Points on a hilly landscape, in no order, each with its height.
From any point a climber steps to the highest of the 2 points nearest to it. It stops when none of these is higher. Distance is the straight distance between rows; heights are no part of it.
(2033) h=649: [126  77 158 115 118 153 110 142 149 119  92  79 172 127 136 109 158 159
 161 137  96  59 135 109]
(1190) h=490: [ 91 110 167 120 179 168  97 157 146 153  96  44 168 126 137 121 172 140
  73  77 132 143 164 170]
(594) h=852: [100 115 169 130 142 105 179 123 121 207 128 111 101 183 158 148 119 123
 117 128 156 168 168 176]
(299) h=739: [ 97 187 122 166 111 112 169 111 157  62 129 197 138  74 160 137 141 147
 119 138 111 163 146 192]
(1373) h=575: [131 105  64 152 155 145 124 169 108  61 104 125  67 128  92 124  89 124
 139 124 110 164 145 125]
(1187) h=545: [157  82 102 167 152 164 158 159  80 103 116 145  83  86 120 101  89  88
 159 140  92 144  86 140]
(565) h=893: [ 96 160 151 168 123 128 159 130 153 113 100 181 124  73 167 142 105 149
 138 128 135 137 125 171]
(233) h=465: [142 102 150 135 154 114 181 153  91 132 141 107 109 107 183 102 139  84
 137  65 144 146 151 147]
(275) h=59: [ 59 138 118 121 149 113  88 139 174 109 184 205 144  86 144 121 111 131
 121 126 141 132  84 144]
(1370) h=777: [ 98 138 139 122  73 174 178  88 104 127 103 137  96 157 136 139 102  98
 126 181 136 183  86 151]
(140) h=344: [102 132 193 121 134 137 125 154 140 162 126 148 117  93 189 128 130 109
 162 103 145 146  87 105]
(1408) h=182: [121 151 128 110 120 116  94 147 171 150 102 149 127 124 123 146 139 183
 140 149 152  84 149 110]
(1917) h=743: [119 122 107 142 111 132 129 138 152 177 134 149 114 149 143 129 112 175
 137 124 138 148 121 175]
(99) h=433: [134 205  81 120 135 155 100 110  97  86  93 181 141  66 133 169 138 140
 132 126 148 146 166 125]
(388) h=423: [118 138 139 129 184 142  71 181 154 158 134 131 143 104 141 125 119 143
 118  86 152 101 108 115]
(276) h=732: [163 106 145 137 104 116 118 111 147 145 119  88 131 154 112 126 130 189
 121 151 118  88 175 126]
(2038) h=676: [171 114 104  98 144  60 139 105 110 101 139  74 114 175  59 133  85 161
 107 133 138  99 194  95]
(1841) h=611: [124 118 143 167 187 146 137 105  82  83 126 102 172 138 141 135 110 127
 144  77 161 107  93 130]
(168) h=814: [ 98  77 162  90  95  95 181 164 130 167 167  93 127 177 144 101 147  73
 115 129 145 128 162 141]
(1059) h=633: [186  90 146 178 176 118 127 104  85 119 114 127 162 124  94 118 121 148
 151 140  81  94 107 113]
(726) h=763: [116 122  71 119  87 135 200 109 131  81 157 110 126 160 121 120 129 126
 137 104 146 139 157 171]
(787) h=500: [157 113  84 161  71  89 138 144 129  86 140 145  79 130 128 102  72 175
 159  96  93 148 116 153]
(1135) h=464: [ 95  93 166  97 167 109 121 149 138 131 106  96 135 120 120 123 157  76
 114 149 159  79 147 102]
(163) h=403: [141 117  97  84 220 103  69 107  77 130 103  98 110 130 125 135 140 103
 118  90 135 151 136 116]
(875) h=569: [ 96 197 115 134  79 135 123 132 115 122 138 198 156  85 127 145 161 127
  79 146 119 154 128 126]
(681) h=381: [172 154 106 157 156 122  63 187 114 142 134 137 142  93  84 108 147 162
  86 120  96 115 127  93]
(598) h=815: [134 101 119 169  64 150  82 155 158 138 142 133 120 174  98 143 102 152
 144 153  90 133  89  92]
(609) h=656: [173 167 194 185  63 139 107 123 155 119 150 138 171 143 133 156 171 164
 128 116 100 102 109  97]
(2007) h=609: [180 130  76 164 169 109 153 113 100 135 166 166 150  99 112 110 128 136
 145 112 103 115 112 180]
(1734) h=466: [133  96  99 138  94 140 132 170 120 114 117 137  74 129 130 109  55 128
 168 103 107 140 100 119]
(855) h=662: [146 121  90 147 116  88 138  72 100  96 115 145 154 113 131 115 174 149
 153 158  95  94 131 157]
(1418) h=860: [157 177  93 123 169 132 127  88 114 126 135 130 152 153 114 146 135 182
 103 102 168 133 151 147]
(1988) h=680: [133  87  76 130  82 111 158 102  89  88 156 124  99 149 127  85 139 112
 121 144  88 166 107 144]
(501) h=459: [145 193 102 137 145 129 114 121 133 115 142 184 190  90  99 149 114 111
 108 147 146  90  76 107]
(1321) h=511: [106 173 168 116  98 140 151 157 129 159 105 156  78  97 135 150 157 106
 109 169 128 172 103  98]
(372) h=410: [ 77 114  92  92 148 121 148 118 136 105 146 134  67 144 131 136 124  73
 134 156 173 182 176 147]
(1155) h=653: [181 103 139  95 167  69 121 135 143 122 138  90 142 139  76 134  71 163
 129 117 140  75 178  72]
(2069) h=193: [147 129 109 109 167 148 128 146 180 151  92 133 128  93 110 134 120 162
 148 136 154  75 176 146]
(1894) h=185: [112 141 108 125 101 138 118 158 152  83 141 153 170  92 133 114 122 158
 152 100 133  86  93 108]
(436) h=638: [106 103 114 110 179  90 148 132 111  95 183 128 148 133 167 121 110 106
 154  61 167 111 125 155]
(534) h=430: [146 141 145 141 144  96 120  59  67 133 152 121 112 153 167 139 143 103
 142 108 134 179  80 125]
(2105) h=697: [103  89 136 132 155  52 128 123 158 155 143 157 120 123 169 127 120 155
 178 108 144  89 123 161]
(1194) h=792: [116  79 100 118  95 125 193 153 116 118 150  92 124 169 128 101 122  89
 127 130 151 121 172 160]
(743) h=696: [161 147 127 178  84 138 165 151 140 151 173 149 112 122 135  98 117 132
  95 122 120 149  86 145]
(33) h=758: [147 125 132  76  82 150  84  97 112 202 108  96 125 168 130 119 203 117
 117 157  80 161 137 106]
(1584) h=163: [155 194 101 106 101  67 138  98 160 122 152 173 133 119 138 137 114 151
 142 108 130 115  95 128]
(422) h=622: [ 83 157 129 135  90  94 151  82 151  46 146 134 124 144 135 125 102 120
 113 138 133 147  89 135]
(989) h=694: [ 84 141 139 186 104 137 137 122 175 157 158 155 127 164 123 157  98 169
 111 158 157 151  98 163]
(965) h=517: [130  85  82 130 173 110 119 165  90  99  85  95  57 145  85 129  94  70
 119 144 132 149 158 100]
(829) h=695: [178 121 186 134 147 141 136  75 113  96 153  61 187 166 125 127 145 159
 117  98 135  87 147  86]
(1265) h=417: [142 109 109 114 199  97  85  74  59 123 156 105 130 164 136 119 150  91
 128 111 127 160  92 116]
(2008) h=529: [120 169 189 115 121 156 150 161 136 179  88 116 120 112 132 135 179 133
  96 147 137 128 136  98]
(1766) h=476: [118 133 172 127 148 111 204 154 125 152 131 133 119  95 160 118 171  89
 123 107 144 119 143 141]
(1612) h=424: [118 176  84 111 121 173 120 123 137 125 135 215 190  59 114 153  83 105
 132 149 135 115  85 140]
(96) h=333: [ 89 145 172  82 108 132 162 155 151 146 178 151 139 105 179 107 140 118
 147  67 112 155  72 119]
(539) h=120: [106 126 206 147 142  76 108  98 142 138 156 100 126 195 142 167 141 110
 106 131 169 123 113  88]
(295) h=677: [151  48 184 120 171 152  99 114 139 137 110  59 193 135 116 133 109 141
 155 129  99  74 148 117]
(1069) h=505: [113 133 172 123 174 167  53 134 130 186  88  71 150 139 124 131 170 121
  58 113 126 167 137 145]
(1492) h=789: [151 170 157 155  86  97 188  97 151 170 154 118 101 188 117 164  97 143
 101 125 161 171 119 140]
(1341) h=578: [162 105 135  61 111 117 130 101 137 204 139 134 107 149 124 140  89  88
 176 142 154 104 127 102]
(440) h=153: [184 226 133 115  58 111 129  94 145 150 124 172 139 117 135 161 120 135
 131 131 121 138  86  95]
(1136) h=801: [109  95 160 148 113 143  77 112 112 164 118 117 156 164 153 131 174 146
 135 136  97 142  97 144]
(38) h=750: [188 172 132 132 118  83 106  82 122 103 157 123 166 131  94 126 183 172
 100 149 106  95 128  88]
(1662) h=614: [135 154  89 162 106 137 130 111  83  91 112 147 159 104 143 125 191 159
 119 138 103 130 152 170]
(1979) h=554: [130 136  64 118 207 109 129  90 120 118 160 125 104 156 106 148 126 112
 124 122 183 166 165 164]
(1027) h=769: [123 102 147 162 119 107 160 146 164 141 142 124 138 123 104 110 159 127
  97 193 133  68 127 138]
(611) h=518: [108 171 191 121 164 144 108 136 123 204 116 120 134 137 132 150 192 141
  60 137 136 177 136 118]
(618) h=682: [133 154 216 158  99 131 140 102 160 157 141 127 181 147 148 150 207 168
 126 139  96 114 128 109]
(613) h=912: [ 90  55 129 147 119  93  73 143 138 128 164 112 106 177 128 120 122 108
 145 137 111 133  96 107]
(2047) h=347: [145 111 126 207 167  86 101 163 139 137 150 119 111 128 118 115 118 178
 111 123 128 113 132 140]
(1147) h=722: [170 161 172  89 119 104 137  83 145 125 172  89 177 137 109 126 180 167
 113 115 136  76 140  83]
(1891) h=510: [132 124 111  49 149 139 170 136  93 163  97 122  92 131 165 131  88  76
 163  89 177 135 184 152]
(1732) h=251: [ 77 109 102 148 117 175  73 156 141 141  81 137 110 130 149 132 119 156
 119 140 115 183 131 168]
(1703) h=645: [137 130  91 146  92 137 163 139 147 136  79 141  52 111 130 131 125 153
 150 170 137 126 173 164]
(1723) h=213: [115 108 117  99 172 151 146 106 120 139  54 114 111 106 154 133 184 122
 169 136 132 130 200 179]
(1426) h=822: [107 171 149 114 114 120 199 120 131 183 126 138  82 148 133 158 130 123
 111 136 145 187 133 153]
(1748) h=444: [157 164 144 125 122 107  96 115  98 153 134 122  92 138 146 131 152 116
 112 109 137 173  98  95]
(1377) h=225: [160 206 121 102  85 158 103 114 112  87 135 145 152 114 125 144  97 101
 149 104 117 137  47  55]
(822) h=600: [ 97 101 101 129 141 126 150 161 153  94 168 130 121 123 170 102 107 146
 151  66 150 141 135 163]
(1236) h=233: [107 113 121 133 118 150 117 152 128 118  77 109 113 123 168 121 162 160
 130 114 114 142 160 156]
(1772) h=369: [ 49 136 138  60 131 121 145 137 140 124 150 139 126 126 146 128 161  99
 127 144 165 124 112 121]
(312) h=563: [104 142 101 141 143 184 113 132 108  97  77 145 174  95 136 136 192 142
 128 155 116 112 172 152]
(1195) h=632: [154  82 131  81 208  92 122 137 137 151 175 110 160 149  74 125  68 114
 131 124 153  63 153  90]
(908) h=531: [152 125  97  73 122 103 172 102  70 121 125 114 107 166 150 130  69  91
 182  89 158 128 173 147]
(1912) h=478: [138 101 162  72 131  95 134 146 108 133 115  80 122 139 142 112 137  88
 138 120 146  86 191  93]
(1057) h=702: [198 128 115 126 129  96 133  94 122 130 126  89 108 149  63 125 130 188
  99 164 113 112 173 104]
(556) h=364: [160 127  85 162 166 117 113 189 123 113 147 129 100 106 102 102 127 148
 106  94 119 142 139 109]
(473) h=751: [142 121 123 195  73 147  61 139 104 126 131 156 169 144 104 140 121 160
 130 141  73 120 105 108]
(1967) h=506: [162 118 135 110 196 139  93 135 136 157 122  65 162 105 144 107 153 164
  81  57 124 135 179 163]
(1087) h=597: [162 111  99 159 142 145 165 133 137 144  74 104  84 128 104 142  93 140
 128 143 165 119 189 158]
(316) h=285: [ 92  99 100 130 149 105 102 167 160 130 103  95  80 146 108 130 142 107
  83 146 148 135 170 148]
(939) h=862: [115 132 110  97 101 171 127  91 115 142 113 130 104 162 112 153  88  97
 151 167 163 146  80 114]
(2213) h=710: [141 151 122 110 105  73 144  73 101  73 121 117 136 120 133 123 188 113
 127 146 125  95 120 106]
(1951) h=707: [118 130 102  73 117 168 151 176 167 214 126 141 114 114 129 112 163 138
 118 137 124 151 149 172]
(483) h=740: [116 122 159 169 130 110 184 167 171 179 178 140 124 123 112 119 145 101
  81 152 163 113 109 139]
(555) h=222: [119 144 148 112 142 131 121  97 104 143  54 113 137 120 161 139 204 170
 130 133 114 137 183 146]
(665) h=693: [169 125 140 176  84 162  92 128 111 151 115 146 182 109 116 112 178 158
 119 166  76  92 138 112]
(1800) h=664: [163  83 129 179  89 155 116 113  96 112 132 139 138 137 129 119 109 126
 173 139  55 145  64 124]
(1868) h=492: [152 113 136  60 171 141 126 115 105 165  95  89 112 136 127 130 109  93
 128 118 150 121 188 123]
(1317) h=95: [ 93 168 143 136 154  86 157 141 147  61 135 153 111  63 165 130 146 100
 120 112 150 131 108 129]
(802) h=126: [ 88 160 197 163 122 122 103 105 139 148 114 127 121 184 137 188 121 146
 128 146 165 157  98 102]
(1666) h=533: [111 136  65 106 177 147 120 117 140 166 139 103 110 172 111 138 152 131
  88 107 168 182 177 167]
(582) h=415: [152 141 100 127 141 166  98 163 115  94  76  85 129 119  65 136 154 150
  93 148 109 116 172  89]
(230) h=520: [130 137 130 108 168 131 123 125 125 182 125  96 124 147 159 127 151 161
  97  68 146 174 168 169]
(1820) h=173: [ 91 153  83  93  93  92 120 109 160  94 169 163 166 129 139 120 137 171
 139 106 129 114 106 138]
(215) h=115: [ 96 118 173 151 173  86 114 130 137 141 159 125 124 159 146 147  94  95
 118 109 188 145  94 104]
(1238) h=635: [178 130 146 125 140 165  95 157 126 172 131 135 158  97 110 112 151 115
 120 139 101  99  79  71]
(1335) h=772: [127 131 126 105  41 126 120 150 132  88 159 135 113 119 153  88 138 137
 135 103  95 143  84  89]
(1516) h=568: [101 143  82 127 106 158 116  81 106  50 114 178 114  91 149 126  89 140
 161 122  91 162 134 167]
(2058) h=447: [ 92 124  62 134 142 166  75 135 117  85 112 180  99  92 132 110  98 131
 150 132  90 185 162 158]
(1133) h=610: [151 146 108 105 144 161  77 172 101 150 120 165 141  86 131 118 126 129
 140 108 107 136  83  79]
(584) h=147: [166 212 156  91 117 104 119  99 147 180 124 152 118 123 132 163 133 153
 127 111 168 130 112  89]
(846) h=753: [127 133 154 117  52 102 162  83 121  96 142 103 136 158 149 139 164 109
 151 133 108 112  99 103]
(1939) h=502: [149  93  98 130 123 151 164 139  94 145 124 120  83 133 139 108  89  91
 152 118 127 152 124 140]
(272) h=335: [147  85 142 178 150  62 129 174 142 150 153  92 122 159 125 112  91 148
 101  98 145  89 183 142]
(375) h=774: [146  80 170 108 134  94 116 133 167 159 108  79 128 147 131 135  82 149
 140 130 135  80 198 132]
(1090) h=866: [ 94  75 132 122  71 153 102 156 147 140 136 103 110 182 134 133  94 125
 171 127 118 129  89  99]
(1922) h=203: [143  98  82 101 154 133 124 129 157 155  64 112 101 105 116 121 149 132
 157 166 114  98 206 168]
(1416) h=484: [148 124 115 153 136 129 117 131  62 106  93  86  53 163 116 125 109  80
 105 143 144 167 119  88]
(762) h=541: [161 161 207 121 134 115 165 151 163 169 120 120 120  91 130 129 149 135
 109 134 159  88 135  89]
(870) h=590: [116 134  90 178 146 120 161 117 115  69 128 136  92 121  86 133 124  89
 108 180 156 137 139 134]
(1288) h=776: [103 174 157 149 124 151 210 123 146 105 102 149 148 100 140 152 142 128
 131 148 151 120 109 158]
(1976) h=660: [208 143 167 152 115 155  94 149 112 137 122 114 156 106 101 108 173 159
 114 144  58 104 128  60]
(1854) h=775: [125 139 153 119  97 154  46 108 118 191  85 118 155 166 155 154 185 142
 125 131  86 178 132 124]
(320) h=639: [122 130  72 165 135  92 139 123 104  49 157 126  82 133 115 101 154 113
  99 148 118 166 131 142]
(876) h=107: [112 137 159 163 150  87 146 126 147 114 158 153 120 104 144 139 103 104
 118 135 153 118  73 128]
(713) h=744: [197 111 151  66 101 134  74  98 131 195  94  68 109 131 128 130 161 131
 131 143  73 134 156  87]
(774) h=176: [ 82 134 112  70 143 101 110 136 174 149 120 123 120 148 133 141 140 172
 141 104 173 118 155 129]
(2181) h=439: [145 158 105 115 187 140 109 154 139 142 170 159 174  99  93 128 125 132
 113 109 160 103  81 107]
(1333) h=683: [117 135 110 119  92 141 181 161 149 169 105 173  86  94 141 130 157 145
 145 152 121 159 162 177]
(447) h=764: [176 110  99 188 113 133 140 146 121 135 136 112 116 158  63 120  90 166
 110 142 102 115 120 134]
(499) h=496: [111 176  95 144 133 166 112 151 125  77  84 170 122  67 125 134 164 107
 133 166 143 130 172 114]
(941) h=718: [ 94  94 104 140  76 139 142 117 111 136 136 119  90 163 128 112 131 107
 113 178 111 158 101 143]
(1739) h=380: [ 82 194 105  87  75 186 134 122 165 103 150 206 161  77 126 136  84 120
 112 124 124 148 112 144]
(1660) h=326: [156  91 100 147 152  88 164 197 133 129 146  98 107 130 131  95  98 119
 126  80 138 108 198 148]
(1075) h=272: [ 59 107 102 133 113 116  80 147 170 141 104 117  87 150 129 140 135 152
 117 164 134 153 135 148]
(1981) h=823: [116  75 155 127 112 156 126 145 140 174 103  86 127 166 132 120 100 108
 144 129 130 110 133 127]
(455) h=672: [183 119 129 201 152 136 114 112  87 117 122 116 173 147 122 112 136 190
 135  93  80 121 120 146]
(1834) h=388: [ 87 143  91  83 139 155 134 127 140  89 147 148  94 101 124 117 145  88
 128 153 157 159 130 126]
(1685) h=612: [125  77 125  89 210 117 118 152 109 113 151  87 160 138  81 111 108  83
 126  94 134  76 127  89]
(310) h=437: [ 74  96 119 142 144 137 157 135 129  58 143 114  68 127 150 113 109  63
 126 127 159 166 160 139]
(969) h=142: [102 203 193  67 140 100 122  93 141 178 116 163 134 119 146 179 164 138
 159 124 147 138 108 100]
(842) h=644: [ 73 175 122  99 109 136 167  83 120  73 149 183 152  88 158 127 161 114
 133 139  95 175 124 176]
(1177) h=717: [149 160 116 157 114 164  83 121  93 127 128 126 201 151 130 139 131 201
 126  80 110 124 123 133]
(1097) h=872: [125  78 140 136 124 106  29 106 139 129 144 128 119 180 144 150 151 138
 173 133  74 132  92  82]
(444) h=539: [126 144 133 183 136  87 130 121 115  81 113 102  92 141 120 140 147 131
  89 150 164 123 140 115]
(1987) h=171: [ 79 118 139  95 127  72 166 143 158 137 118 108  96 150 153 136 142 134
 131 108 165 127 187 147]
(54) h=728: [ 57 177 180 125 137 163 190 126 114 122 126 129 177 129 127 159 170 114
 103 143 138 142  96 142]
(744) h=725: [186  98 170  68 143 123  96  97 105 154  85  51 132 119 155 122 141 133
 152 106  87 128 176  96]
(451) h=572: [122 149 117  99  88 182  84 166  99 151 125 181 107  82 165 100 109 124
 125  90 100 167 106 111]
(2189) h=745: [125 135  67 116 123 150 138 120 126 104 122 156  79 118  87 145  66  87
 131 175 140 139  92 117]
(1649) h=357: [ 60  95 171 103 149 103 128 149 140 162 135 151  97 115 161 124 137  81
 130 146 152 147  99 118]
(1941) h=723: [151 132 128 147  86 137 170 152 152 176 181 119 113 157  92 107 138 103
  81 157 151 133  93 116]
(1788) h=135: [ 88 190 175 127 136 119  88 109 132 151 107 175 128 126 159 182 122 143
 138 131 157 156  97 109]
(1289) h=593: [111 139 108 123 191  90 144  85 105  92 164 149 124 129 136 138 112 102
 127 102 180 143 113 147]
(1293) h=570: [114  95  88 149  85 146 114  98  96  78 139 158 140 130 127 108  92 154
 169 138  67 149  91 165]
(1554) h=547: [165  78 114 131 188 160 140 113 132 132  56  73 112 132  93 158  67 126
 139 152 145  99 207 166]
(2209) h=700: [ 84 179 203 162 115 153 171 148 148 157 157 128 179 133 136 139 192 153
  99 137 123 124 107 120]
(339) h=489: [114 137 166 140 114  96 154 148 128 151 120 169 111  83 161 112 185 116
 107 155 105 134 115 131]
(2154) h=209: [125 162 111 117 119 179  91 149 116  95 121 143 167 128  84 147  78 132
 137 119 135 111  56  57]
(443) h=701: [151  75 192  84 174 159  78  89 116 148 106  34 181 136 149 128 128 101
 143 101 103 108 150 103]
(619) h=736: [162  53 161 113 114 150 139 137 158 189 151  80 171 127 124  91 152 116
 125 156  88  85 147 142]
(1414) h=790: [132 117 128 113  58 125 124 131 109  86 118  86 118 154 110 108 172 119
 143 143  95  95 113  63]
(1175) h=821: [144 100 127 122  70 146 100 170 115 107 152  84 132 152 123 111 141 137
 152  97  82 123  84  55]
(1220) h=315: [138 109 101 117 162 148 173 185 166 135 137 100 118 128 114 115 104  94
 121  93 183 111 204 146]
(692) h=648: [135 123  39 136 161 143 141 141 145  85 142 149  68 121  66 132  74 101
 151 155 138 173 144 137]
(1977) h=613: [111  89 134 164  66 176 118 123 135 113  92 103 175 162 126 123 152 172
 146 156  87  88 122 134]
(1740) h=724: [119 120 159 121 129 149 189 182 172 222 139 133 129 109 115 111 167 115
 102 162 139 115 134 151]
(2034) h=616: [124 176 157 167  36 134 121 150 135 128 132 162 156 118 128 137 154 148
 102 143 101 128 115 108]
(634) h=301: [121 112 103 131 193 125 126 166 167 118 119  95 104 127  87 133 126  83
  93 139 189 115 206 130]
(25) h=560: [169 145 142 132 138 100 142 138 133 135 143 126 125 103 126 112 135 135
 137 107 138  85 127 114]
(365) h=577: [ 99 149 106 111  98 166 138  91 127  95 134 224 127  56 149 107 142  94
 135 163  87 161 136 172]
(996) h=406: [145 131 105 105 219 116  84 162 132 153 117 120 108  96 122 133 125 116
 111  84 155 123 148 121]
(1795) h=813: [155 102 122 183  99  82 147 122 140 137 144 129 118 154  94 132 109 139
 130 172 125  87 112 141]
(1101) h=314: [100 191 120 116  66 166 118  72 139  75 125 210 167  78 128 140  68  92
  70 130  92 161 109 131]
(1421) h=528: [ 44 138 170 166 109 105 135  87 152  76 149 178 141 136 149 134  99 138
 122 163 116 165  81 168]
(400) h=461: [159 137 126 144 142 127 105 148  91 127 101  79  92 150 125 133 123 137
 102  95 147 151 142  89]
(767) h=582: [182 145 115 130 146  95 183  89 109 156 142 146 117 104 125 118 153 105
 129 137 131 106 122 151]
(2092) h=671: [128  87 125 102 195  66 124 130 141 161 166 130 147 115 156 114 127 126
 145  90 155  88 158 169]
(605) h=615: [180  86 134 135 112 134 124 122 111 168 154 132 133 150 112 121 121 111
 180 117  83 116  88 104]
(1413) h=755: [151  72 117 152 129 172 134 130 149 172 150  93 175 155 100  99 148 166
 116 142 102  91 140 170]
(415) h=733: [118  79 166 136 143  83 142 134 156 177  83 122 112 126 169 141 116 155
 160 122 145  89 181 173]
(985) h=565: [ 95 107 160 147 183 147 145 135 132  91  97 120 166 120 155 148  95 120
 158 106 180  70 106 126]
(1361) h=441: [142 107 143 102 169 146 110 131 115  96  79  83 137 109 105 126 176 120
  99 168 135  82 161  96]
(270) h=432: [ 64 122 180 137  72 131 100 133 141 131 140 200  86 111 154 103 127 111
 124 179  73 182  90 136]
(562) h=652: [186 159  81 194 124 116 143 155 120 128 170 171 132  92 109 104 106 151
 106 111  94 133  87 156]
(1745) h=442: [ 64 133 150 171  89 141  96 129 129  98 156 191 144 101 161 118 127 150
 100 142  82 164  98 154]
(1186) h=595: [196 128 112  79  90 141 136 112 127 179 141 140 125 139  93 132  96 120
 174 123 118 103  86  84]
(700) h=396: [149 136  84 109 187 145  48 161 125 132 103 122 158 106  59 130 145 158
  96 140 103 111 164  98]
(448) h=838: [136  88 144 152 140 120  34  76 135 162 119 129 160 167 124 158 149 158
 166 164  89 117 111 126]
(1071) h=497: [105 147 146 127  95 144 124 108 120 113 115 196  64  71 152 105  96 101
 129 170  94 177 108 155]
(1610) h=705: [113 166 125  93  69 115 159 121 150  75 172 139 119 121 154 103  89 114
 128  89 119 160  80 118]
(1494) h=252: [129 195 122 105  84 178 112 106 123  83 126 164 139 108 124 123  65  78
  96 126 105 164  61  93]
(1436) h=514: [ 55 100 144 126 130 125 160 136 140  53 124 112 135 146 152 144  85 112
 159 108 181  96 122 123]
(998) h=706: [160 110  91 176  97 134 137 165  98  81 129 107  96 169  72 120  86 165
 118 111  91 164 101 103]
(1434) h=784: [100  97 110 129 111 174 149 149 167 160 133 116 158 158 117 118 126 145
 141 150 144 103 124 166]
(546) h=491: [168 171  89 128 115 106 130  85 119 106 154 161 165 117 103 135 111  94
 133 153  95 119  46 111]
(366) h=473: [ 71  90 137 123 117 137 185 152 118  51 100 107 107 128 150 135 116  71
 153 141 171 107 166 122]
(221) h=450: [126  77 155 123 157 121 115 165  83 130 103  76 117 130 172 100 108  74
 138  70 132 130 138 118]
(2171) h=76: [ 81 167 131 102 144 135 130 143 158  61 153 193 141  52 154 111 102 105
 143 119 142 123  83 127]
(904) h=556: [ 98 131 105 162  86  97 141 147 161  78 155 146 112 118 161 110 108 183
 131  87 127 144 124 163]
(1125) h=527: [133 169  76 117  86 128 116 112 118 122 169 183 135 104 107 123 124 116
  98 159 112 149  89 130]
(1541) h=557: [126  88 119  84 126  89 123  92 108 145 123 122 121 178 137 145  59 102
 186 131 152 110 140 126]
(1798) h=655: [138 129 166 152 114 160 149  95 115  94 120  89 188 153 148 138 131 140
 148  94 131 105  99 117]
(849) h=798: [169 175 115 139 161  66  96  63 114 124 144 136 137 146 102 150 149 177
  97 140 147 116 143 125]
(294) h=594: [183  75 102 178 181 125 160 128  71 113 103 150 121 107  75 118 110 107
 152 153  89 121  99 152]
(1213) h=781: [178 204  90 167 127 142 110  92  97 113 130 151 190 128 116 152 124 190
  91  92 130 131 130 154]
(1142) h=436: [118  58 156 114 153 155 133 152  84 116 111  88 161 144 163 113  97  69
 180  85 137  95 110  93]
(243) h=830: [134  98 178 114 119  85 169 109 122 188 157  99 129 184 136 133 124  98
 127 141 151 120 172 132]
(1477) h=196: [135 135 129 106 100 152 114 155 160 106 113 120 147 130 103 134  99 142
 163 123 136  64  92  74]
(967) h=704: [116 153  76  94 105 159 180  78 138  60 128 145 124 121 133 123 111 120
 167 117 134 158 133 172]
(1557) h=504: [141  70 148 126 163 191 143 120 134 166  83  51 146 124 112 125  93 104
 112 134 129 107 202 172]

Call two points neighbours if one is among the 2 nearest of the other. Go from one point of each pair to the other, from neighbour to neighbour, staying as high as possible. Name the lowest point that can't be avoided.
(594) and (613): (989)
(436) and (1795): (1190)
(1418) and (483): (1734)
(1434) and (1800): (1516)
(483) and (939): (1373)
(1434) and (1175): (451)

Where does a climber stop that starts at each point below?
(774): (1800)
(1649): (1418)
(440): (501)
(221): (483)
(272): (1800)
